The views of a scene show one set of named points, each view turned or mirrored, and shifted as a whole, with a little noise and some points left out.
In the rows, 128 means zero.

Scene 1
View 1
Gimi: [132 140 114 149 155 128 107 151  90 101  92 136 171 161 119  99 154 133
  97 153 113  84 131 140 146 128 146 157 130 143]
Vegab: [122 136 134 139 129 110 105 128  84 112 118 138 136 124 142 119 134 134
 110 140 133 105 125 123 142 141 113 153 105 130]
bibi: [102 131 119 143 161 135 100 137 105 131 140 136 139 116 155  75 103 124
 154 160 129 116 150 123 147 113 131 133 167 115]
Tem: [104 146 139 143 126  98  99 139  78 118  97 138 142 115 148 119 122 142
 103 138 145  90 118 108 133 134 128 149 107 135]
fus: [103 129 159 135 110  88  94  94  73 118 173 132 100  64 178 122  85 140
 155 123 173 148 118  97 152 154  79 127 104 112]
Mopu: [ 63 148 121 143 147 111 106 151 104 156 156 171 117  87 178  63  61 126
 153 172 134  94 171 105 135 103 119 137 189 107]
sanos: [ 98 142 117 139 157 146 102 161 120 151  74 142 148 148 132 103 139 121
 104 174 107  70 151 128 114  95 153 168 140 126]
lasu: [ 81 141 156 136 122  97  88 120  84 131 125 125 119  71 175 115  81 143
 151 134 178 124 117  87 132 128 122 123 116 117]
fumot: [ 94 117 129 128 142 142 104 119 129 172 187 153  84  91 175  94  91 108
 166 172 113 135 177 119 134 110  76 150 159  89]
suvod: [121 143 132 142 131 118 100 146  89 113  66 131 154 146 123 134 158 135
  80 145 127  77 115 124 126 132 138 168  87 142]
zatep: [142 125 115 140 164 163 103 139 119 121  80 115 158 170 112 116 179 117
 107 161  98 102 135 150 133 116 147 165 115 132]
Dem: [113 135 108 148 184 159  96 154 115 124  80 121 175 152 129  74 135 124
 134 169 118  98 141 136 136  95 179 139 165 131]
riba: [104 143 123 134 129 138 109 165 117 156  62 152 130 159 122 141 167 116
  62 171  89  50 145 133 101 106 124 197  98 132]
deku: [ 84 144 134 141 131 102 103 139  89 136 135 156 123  93 166  97  87 133
 132 154 144  97 143 104 135 123 111 144 143 118]
View 2
lasu: [ 97 140 139  93  43 149 159 143 118 145 127 126 117 184 156 170 127  72
  98 118 127 101 105 137  92  85 112 163  99 102]
Tem: [140 147 138 118  49 124 110 116 117 116 119 130 128 145 124 143 113  78
  81 120 125  95  93 138  91 107  93 150 117 117]
Mopu: [121 153 140 163  97 164 156 149 106 185 162 111 108 160 135 171  84 122
 116 114  94 141 133 102 127  74 117 155 113  66]
fus: [ 74 128 150  88  43 157 177 143 143 143 122 137 122 158 157 131 140  49
 112 122 120 123  95 158 109 110 127 186 124  77]
suvod: [175 157 129 135  53 100  86  99 118  96 116 134 137 117 112 126 119  86
  69 140 135  75  87 142  89 128  82 136 111 149]
sanos: [185 174 120 171  96 113 110 123 104 137 151 117 126 128 118 151 104 129
  81 151 125  83 117 113 107 109  93 124  82 147]
Dem: [192 161 126 182  85 115 109 127 123 146 136 157  73 135 101 156 119 122
 120 147 121 110 138  91 105 131  77 122  83 158]
Vegab: [139 147 141 128  57 124 122 116 133 120 122 138 127 125 124 122 127  75
  91 135 123 102  94 146 103 126  99 155 121 116]
riba: [198 185 121 167  99  95  89  99 101 108 150  98 167  96 112 119 102 120
  44 155 129  60  88 141 105 119  97 122  99 151]
zatep: [196 168 123 171  86  97 106 113 139 117 131 150 109  94 103 112 141 105
  98 173 131  87 110 128 106 158  90 128  90 175]
Gimi: [181 154 133 158  65 107  87 102 126 113 120 146 113 110  96 125 113  95
  91 138 121 100 104 124 101 136  75 135 119 143]
deku: [120 147 140 134  71 145 142 132 113 151 140 117 122 155 135 155 101  93
  97 118 112 119 109 128 109  90 111 158 117  86]
fumot: [108 162 135 158 117 162 199 162 134 189 173 107 127 127 155 128 121 110
 116 155 105 130 119 134 146 107 152 170  97  77]
View 3
zatep: [125 119 127 138 117  66 139 127 161 150 116 165 117 152 143 137 120 136
  95 118 123 186 137 100  87  81  91  26  86 104]
Gimi: [117 132 123 148 111  95 132 136 163 141 137 157 114 146 137 130  98 117
 115 115 122 177 111  96  90 120  93  76  93 102]
deku: [141 113 126 121 122 139 120 133 139 135 166 122 124 135 120 157  75 130
 134 110  73 141 129 102 135 154 147 152 105 148]
bibi: [138  98 126 138 129 125 141 133 134 135 154 135 107 134 136 149 115 135
 120 111  73 146 141  96 155  92 139 131 113 147]
Dem: [135  97 135 173 122  85 126 131 138 157 158 179  95 150 150 149 141 124
  97 115 101 199 126  95 134  84 110  94 109 125]
Mopu: [136 101 139 153 142 137 133 125 109 124 177 114 116 130 129 160  92 135
 140 114  61 143 144 102 164 138 185 184 116 165]
fus: [151 106  97  45 107 180 129 149 173 126 135  94 132 125 107 145  62 145
 136 102  52  84 142  96 142 124 120 133 100 155]
suvod: [131 133 122 114 102  91 116 135 175 152 131 153 129 150 127 140  78 127
 107 113 123 176 119 103  70 145  92  53  80 105]
lasu: [166  96 111  63 105 152  98 141 161 153 158 126 128 136 111 168  71 143
 117 100  50 125 141  97 140 153 136 134  99 163]
fumot: [137  94 134 119 153 127 165 120 111 109 131  80 133 124 127 152  95 163
 136 115  52 110 183 112 163  89 192 129 103 172]
Vegab: [131 126 113 100 109 125 131 138 168 135 130 128 130 139 121 137  79 133
 124 111  98 139 130  99 104 124 105  88  89 122]
View 4
Dem: [129 109 118 137 111  97  85  56 114 157  88 158 131  98  99 135 156 126
  95 137 174 151 107  55 157  99 127 129  85  58]
lasu: [185  89 118 138 115  92 118 121 119  67  35 113 148 126 117 112 151 122
 158 126 147  93 149  80 112 142 120  46 121  98]
Mopu: [154 112 114 154 106  87 105 111 140  46  87 167 163 100 118 149 150 128
 100 106 147  67 156 111 144 102 156 114 124 119]
Vegab: [142  88 100 158 143 109 125  91 112 122  55  95 147 118 125  92 145 113
 157 131 138 144 123  91 142 131 142  91 125  63]
deku: [158  99 112 155 122  94 117 104 127  69  60 130 157 109 120 114 149 122
 137 123 139 100 140 101 140 121 153  90 123  96]
suvod: [136  84 109 149 142 102 119  60 108 144  48  96 131 109  96  73 157 118
 162 160 136 184  94  84 155 131 165  94 102  46]
fumot: [147  92  56 158 137 118 134 138 139  68  97 127 158 147 106 159 160 111
 111  75 173  74 161 127 148  94 132 119 138 117]
bibi: [142 103 102 151 118 101 103 100 122 108  85 142 152 114 123 142 145 119
 108 110 165 105 140  82 141 105 121 114 119  87]
sanos: [131  97 102 139 123  99 107  57 127 131  79 143 127 110  68 115 172 126
 116 145 160 157  99  92 170 103 172 126  84  72]
riba: [127  84  83 142 146 102 133  47 133 129  70 115 121 120  35  86 189 122
 144 161 142 187  80 125 191 107 215 124  81  67]
zatep: [116  89  86 145 143 119 114  55 110 187  80 110 125 123  89 108 161 115
 129 136 171 186  95  71 165 106 135 129  95  38]
fus: [172  85  97 161 140 111 136 144 114  73  41  83 165 136 156 108 133 108
 169 101 139  88 162  95 106 144 104  55 153  89]
Tem: [153  92 120 151 131  95 117  86 115 105  44 106 145 108 114  86 147 120
 159 147 130 142 118  86 138 136 152  79 115  69]
View 5
bibi: [142 139  90 142 118 113 139 143 159 144 111 124 125 154 146 135 120 109
 160  96 112 126 109 124 123 164 161 132 141 125]
Dem: [140 176  85 133 101 143 118 187 153 128  95  84 122 135 144 144  97 145
 165 111 104 141 139 142 141 141 156 139 167  90]
Vegab: [112 111  90 120 121 138 128 148 153 131  51 141 117 150 148 122 118  93
 125 102 100 174  91 114 127 121 155 175 149 135]
lasu: [105  69  68 102 132  95 139 120 147 116  80 143  94 172 147 110 123  86
 142  81  94 152  68 124  79 164 141 141 119 109]
riba: [110 146 102  85 141 145 141 186 195 149  14 103  92 113 165 135 137 145
 141 141  71 176 141  70 152  91 162 191 193 113]
Mopu: [128 131 101 130 137  74 153 110 178 150 124 124  87 161 176 148 140 113
 181 104 116 108  96  99 119 193 169 111 117 138]
fus: [114  59  75 130 129 107 143 100 146 131  83 179 123 180 137 102 126  51
 121  73 112 157  54 121  91 155 150 155 116 151]
Gimi: [115 158  98 127 109 156 112 174 151 124  46 111 111 131 160 147 105 129
 130 117 103 183 114 126 154 111 159 178 164 120]
suvod: [103 131  89 108 120 153 119 173 155 123  28 117 104 134 155 132 111 122
 124 116  90 192 109 115 140 104 153 187 167 113]
fumot: [155 104  92 136 146  91 180 119 197 180 122 153 136 161 134 110 154  81
 167  94 108  95 113  78 112 166 172 132 149 156]
zatep: [139 161  88 129 109 172 124 201 162 142  54 107 142 126 128 126 106 127
 138 114  94 167 144 120 152  96 159 181 192 107]
deku: [112 109  92 118 134  96 141 120 164 134  82 136  91 158 166 135 131 102
 151 100 104 144  86 106 115 163 159 142 128 133]
Tem: [ 99 109  86 106 123 128 121 147 149 118  46 129  91 149 161 130 115 107
 129 105  94 180  85 122 121 131 148 168 141 118]
sanos: [128 160  94 106 125 133 137 182 178 140  60  90 100 127 159 141 122 148
 162 126  86 150 139 101 144 127 160 159 175  99]

In a view up to two points have been moved. Name them for each view, in the order of its rows, or write none.
view 1 | Gimi, fus
view 2 | sanos
view 3 | zatep, deku
view 4 | riba
view 5 | suvod

Scene 2
View 1
mim: [149 163 137 121 119 134 112  72 107 112 156 176 112 122 109  99 131 154
 122 108 159 130 106  83 114 107 147 139 137 129]
sek: [151 151 149  91 112 145 135  88 116 119 179 175 108 113 129  99 124 121
 116 139 139 160 130 114 125  96 142 143 163 125]
filom: [139 137 108 132 117 133 106 120 109 118 152 140 116 115 108 111 148 149
 124 113 168 124 117  87 131 107 148 142 123 124]
Fes: [162 171 141 119 122 129 115  74 104 115 150 172 130 117  99 105 136 146
 111 103 170 109 111  84 115  99 171 141 142 126]
zadin: [122 109  95 129 112 137 116 163 121 124 162 122  97 112 126 108 152 140
 129 139 156 153 133 100 151 106 123 145 126 123]
git: [141 137 107 134 120 148  94  97  98 114 155 126 123 117 113 121 143 143
 128 100 175 124 107 101 113 110 154 134 117 114]
bure: [164 162 149 102 121 139 131  86 107 119 165 167 127 110 114 106 132 120
 105 123 161 127 127 109 121  91 172 144 159 122]
gudi: [127 121 106 129 126 147 116 132 107 121 166 119 101 109 128 116 146 125
 123 129 169 146 130 115 129 102 146 140 130 118]
sivov: [134 114 107 115 111 140 126 155 119 125 168 125 107 106 127 111 149 124
 120 144 153 151 141 112 150  98 137 146 138 119]
ret: [138 146 121 128 117 131 108 100 112 114 155 161 104 122 112 101 137 157
 127 115 157 137 110  82 125 110 132 140 129 130]
nuba: [136 119 110 114 111 136 129 157 122 127 167 134 106 108 123 106 148 126
 119 145 150 148 142 106 153  97 137 147 142 123]
sis: [154 132 105 124 108 128 112 147 113 124 147 130 140 107 100 115 158 138
 114 117 170 106 132  89 148  99 165 146 128 116]
noleg: [139 131 112 129 135 142 128 136 103 123 162 113 115 104 120 118 153 111
 108 127 185 124 138 119 129  91 176 142 137 117]
litig: [107 119  99 139 120 131 111 138 121 119 161 144  70 123 128  97 142 162
 138 134 150 167 116  83 139 115 101 142 119 135]
gadog: [148 123 112 106 103 143 119 142 117 124 167 130 126 106 121 114 147 124
 120 135 152 141 136 112 145  99 145 144 139 114]
sala: [122 110  99 125 115 151 112 140 113 121 170 115  96 112 133 115 146 130
 131 134 157 160 127 116 134 106 128 140 126 117]
Vus: [137 132 103 136 120 135 107 128 107 119 151 128 117 114 110 114 151 142
 123 113 174 123 121  92 131 105 153 140 121 121]
bas: [137 108 107 107 112 152 130 162 116 129 175 108 116  99 134 119 150 102
 116 149 158 152 149 132 148  92 151 146 144 110]
Nedo: [145 139 130 109 121 153 122 100 105 119 172 139 115 108 128 115 135 115
 117 127 162 145 127 123 118  97 158 139 145 115]
nagid: [114 123 117 134 143 133 144 151 115 127 170 131  71 108 135 101 146 119
 110 152 170 157 144 111 139  91 143 148 145 134]
View 2
nuba: [104 125 186 109 128  96 135 136 123 167 135 116 126 140 109 131 118 141
 130 155 149 143 114 105  93 162 101 119 128 133]
ret: [108  95 123 116 122  94 128 129 109 155 160  98 150 154 112 137 133 134
 100 143 120 135 109 107 112 170 103 128 161 128]
litig: [133 123 145  77 117  90 164 127 122 141 154 119 145 156 106 122 105 161
 109 139 114 128 109  93  96 161 108 127 145 119]
filom: [ 91  96 142 128 129 105 124 117 111 151 148 111 141 149 115 121 129 143
 105 154 127 147 114 107 111 175 105 123 160 126]
git: [ 91  77 142 153 129 106 110 110 107 143 160 122 144 145 111 123 124 139
  91 159 107 140 112  93 114 175 108 120 162 128]
nagid: [113 143 174 111 118  94 131 141 116 137 109 116 127 149  98 150 118 148
 127 146 125 122 132 108 101 154  94 130 101 121]
noleg: [ 77 107 184 161 132 110  96 120 109 143 118 128 122 136 104 134 126 140
 115 167 127 141 129 103 110 168  98 121 122 128]
sek: [122 102 154 135 120  73 110 158 110 183 159  85 138 143 104 175 141  96
 116 146 137 120 107 108 104 154  90 124 122 144]
bas: [ 99 126 222 131 131  97 121 132 124 164 125 134 114 129 103 132 107 139
 134 167 149 141 119  94  88 156  99 114 107 137]
sis: [ 66 101 166 135 140 117 115 114 115 163 134 111 130 140 120 112 135 147
 121 163 153 166 119 115 109 181 104 119 161 128]
sivov: [105 123 192 114 128  96 133 132 123 163 137 122 124 136 108 129 113 143
 128 158 145 141 115  98  92 161 102 118 124 134]
Fes: [ 82  78 110 155 128 101  93 130  96 162 151  80 148 151 116 151 160 114
  98 148 127 141 118 125 127 178  95 129 164 130]
zadin: [109 125 181  97 127 100 149 123 126 153 141 129 131 142 109 114 105 158
 123 155 136 144 112  95  91 163 108 120 137 127]
mim: [104  83 108 136 122  90 112 135 100 160 163  83 154 155 112 153 148 116
  95 142 117 131 111 114 120 172  99 129 162 130]
sala: [116 112 185 117 125  94 136 123 122 148 148 136 132 140 103 124 101 147
 113 158 120 132 110  84  92 159 106 118 129 130]
bure: [ 90  91 144 161 127  91  88 145 102 174 144  84 136 143 109 167 154 101
 111 153 138 133 116 118 118 168  90 126 136 139]
Nedo: [104  95 169 156 126  89 101 136 109 161 149 111 132 138 102 154 128 115
 108 158 123 127 113  97 106 160  96 121 125 137]
Vus: [ 85  99 152 132 131 111 122 112 111 145 141 119 137 146 113 117 125 150
 107 157 125 147 118 104 111 176 106 123 156 124]
gudi: [103 109 177 133 126 100 122 122 115 145 138 130 131 141 103 129 113 144
 113 160 119 132 117  92 102 164 103 121 128 128]
View 3
noleg: [158  99  87 125 138 129 162 105 134 136 123  95 118  93 154 158 147  95
 124 170 119 121 110 122 105 112 121 151 147 160]
Vus: [146  95 117 137 149 117 157 137 140 142 108  99 132  97 141 154 143 106
 131 158 128 108  96 125 110 123 107 153 124 174]
filom: [143  92 121 138 146 115 161 146 144 142 110  96 127  97 135 152 136 113
 133 148 126 107  92 126 113 123 105 153 120 178]
sis: [158  94 105 122 145 104 158 124 131 129 113 113 130 102 144 134 140 104
 151 150 126 101  76 132 100 121 115 149 138 177]
mim: [141  76 127 140 126 115 186 171 162 148 117  63 102  84 124 164 120 136
 124 117 119 111  89 124 127 123 109 155 120 175]
bas: [141 113  67 128 155 148 157  82 126 136 136 118 109 111 144 125 153 108
 121 161 114 130 120 141  98  99  90 146 148 174]
Fes: [158  68 121 128 119 103 191 165 158 139 116  61 102  78 133 163 122 124
 135 118 120 105  75 121 122 127 130 155 138 170]
nuba: [133 112  86 135 145 137 148 102 133 137 135 116 114 114 131 130 130 121
 135 148 113 124 106 138 104 101  88 147 123 176]
gudi: [139 104  98 139 151 139 157 116 138 145 122  99 119 100 142 154 148 109
 115 165 121 124 121 128 111 112  96 152 129 170]
bure: [155  74  92 124 116 121 197 136 153 137 134  63  84  83 134 151 125 130
 128 116 111 121  91 127 117 113 124 152 152 168]
sek: [133  85  86 137 123 143 191 131 155 145 145  69  74  93 120 142 120 149
 117 107 105 134 109 135 121 102  95 150 137 174]
gadog: [142 100  88 130 151 132 164 110 133 137 127 109 110 108 136 126 146 119
 131 142 118 118 101 140 104 109  93 147 142 181]
sala: [126 111 100 147 164 147 151 115 135 149 121 108 121 110 136 145 151 115
 111 163 122 127 126 134 111 110  78 151 121 178]
sivov: [133 112  85 136 150 141 149 101 132 139 133 116 115 113 134 131 139 118
 129 152 115 126 112 138 104 103  86 147 126 176]
litig: [109 117 124 162 153 141 131 141 147 153 120 108 130 115 117 155 120 129
 121 156 119 123 120 128 121 107  67 152  78 178]
ret: [134  87 127 145 134 119 168 161 156 148 116  79 114  94 124 159 121 131
 128 129 120 113  95 125 123 119 100 154 109 176]
View 4
nagid: [106 121 131 115 114 120 176 102 118 141 149 147 121 122  86  86 126  88
 116 113 130 113 135 113 128 118 145 121 115 134]
noleg: [112 145 108 117 100 116 175 118 117  99 155 158 116 120 126 101 110 113
 129 122 113 112 112 103 117 105 131 110 133 129]
Vus: [112 151 114 125 118 118 161 125 127 112 141 155 124 119 137 104 103 129
 120 134  97 139 126 136 109 130 127 125 127 119]
Nedo: [107 129 102 138 112 118 189 122 121 107 161 136 122  99 120 115 136 119
 127 119 131 127 113 107  84 126 120 101 119 135]
mim: [105 142  92 155 127 124 196 119 135 111 139 134 150 109 120 119 107 137
 117 119 132 157 131 138  66 178 119 100 117 116]
ret: [107 140 107 144 133 120 180 119 134 125 136 138 139 112 122 111 112 131
 112 128 116 154 136 144  85 165 124 116 112 121]
zadin: [110 127 129 113 136 110 158 114 124 143 140 150 108 112 125  94 134 109
 109 144  89 136 128 133 126 115 140 137 103 138]
git: [112 152 110 141 113 120 164 139 128  99 149 148 127 105 145 120 109 143
 128 130 107 144 122 140  85 137 111 121 134 115]
litig: [106 120 145 129 144 117 152 117 131 161 134 140 126 109 108  96 134 113
 103 135 104 151 150 161 112 145 135 148 103 126]
gadog: [110 131  98 120 131 109 181 115 122 118 149 145 108 107 134 105 134 115
 117 143  98 133 110 107 108 115 135 111 104 146]
sek: [100 112  90 146 131 119 212 108 125 126 156 123 131  96 102 115 147 111
 116 118 146 137 118 103  72 152 128  88  97 143]
nuba: [109 124 110 114 135 110 178 106 123 136 145 147 111 113 119  96 135 103
 109 139 100 130 120 111 121 117 144 117  99 146]
bas: [110 123 112 108 121 107 173 113 114 122 160 149  95 104 126  99 149 100
 121 139 101 112 104  94 123  86 139 116 106 153]
sivov: [109 124 114 114 131 110 173 111 120 133 148 147 107 110 122  98 138 105
 113 140  99 128 118 112 120 110 141 121 101 146]
bure: [105 138  74 144 115 121 215 110 125  98 153 136 137 110 116 115 114 121
 124 115 139 133 111  97  75 151 126  78 116 132]
sis: [114 158  86 116 125 111 179 113 127 101 136 160 119 128 148 102  95 128
 114 144  82 138 111 115 115 126 138 108 115 131]
View 5
sis: [145  99 131 113 100 157 126  90 168 128 139 109 125 107 156 129 112 122
 151 154 140 145 145  96 103 109  83 131 126 129]
git: [146  82 129 136 114 149 104 108 140 146 112 113 135 130 165 132 120 152
 158 171 123 150 123  99 134 108 108 136 111 130]
litig: [180  95 114 161 110 133 110 126 126  78 127 126 132 120 130 124 142 176
 139 169 129 134 144 156 115  89  97 134 146 127]
nagid: [123 108 120 151  92 152 111 108 159  56 152 122 101 138 152 129 130 146
 130 169 135 122 145 153 101 101 131 144 132 132]
sala: [153 104 112 145 112 155 116 109 146  96 141 104 124 143 138 112 131 162
 135 185 121 149 135 133 101  85 113 149 128 118]
sivov: [141 115 114 139 105 155 124 100 164  90 155 107 121 131 136 110 123 143
 129 174 129 151 143 133  90  96 108 144 135 122]
Fes: [114  86 142 147 107 131 106 108 159 148 116 138 140  99 173 140 108 127
 151 139 133 150 122 105 150 152 118 116 122 150]
ret: [148  90 128 157 112 129 108 119 140 121 118 132 142 108 149 131 124 154
 145 155 129 147 130 129 137 124 105 123 134 138]
bas: [126 121 112 132 105 167 129  91 175  92 166  94 113 147 139 104 120 137
 125 186 125 156 139 125  78  91 119 154 126 116]
gudi: [138 100 119 141 107 157 111 105 151 102 138 108 118 143 152 121 126 152
 141 180 126 143 133 125 107  95 119 146 120 123]
mim: [128  86 134 162 113 123 102 120 145 138 115 140 147 103 161 133 117 147
 146 147 128 153 120 123 152 145 119 118 130 146]
zadin: [166 107 113 138 106 152 123 107 149  85 145 107 123 128 133 116 132 155
 136 175 131 142 148 137  92  83  93 143 139 121]
filom: [152  90 128 135 107 145 112 107 147 127 123 120 132 114 156 131 121 144
 151 160 134 143 136 112 123 110  97 129 126 132]
Nedo: [109 104 123 152 113 148 111 105 164 123 140 114 128 137 157 116 115 144
 134 174 120 161 120 121 121 124 139 141 119 131]
noleg: [116  99 128 125  97 166 113  90 166 107 142 106 105 142 168 131 115 131
 147 173 131 136 136 107 104 103 122 147 111 129]
nuba: [141 115 116 141 105 151 127 101 165  89 156 112 122 123 134 112 123 140
 128 168 132 149 145 135  91 102 106 140 140 125]
gadog: [135 113 118 136 109 154 127  97 170 113 152 106 129 125 139 109 117 136
 131 171 127 162 137 119  97 107 107 140 132 124]
Vus: [150  89 128 130 103 152 112 103 147 122 126 113 125 122 158 133 122 144
 153 164 133 139 138 108 117 103  98 134 122 130]
bure: [ 87 103 134 153 107 138 112 101 177 135 140 128 133 116 168 124 104 122
 134 151 127 161 118 113 134 154 141 129 122 146]

In a view up to two points have been moved. Name them for each view, in the order of its rows, or write none.
view 1 | nagid
view 2 | noleg, bas
view 3 | ret
view 4 | Vus
view 5 | bure
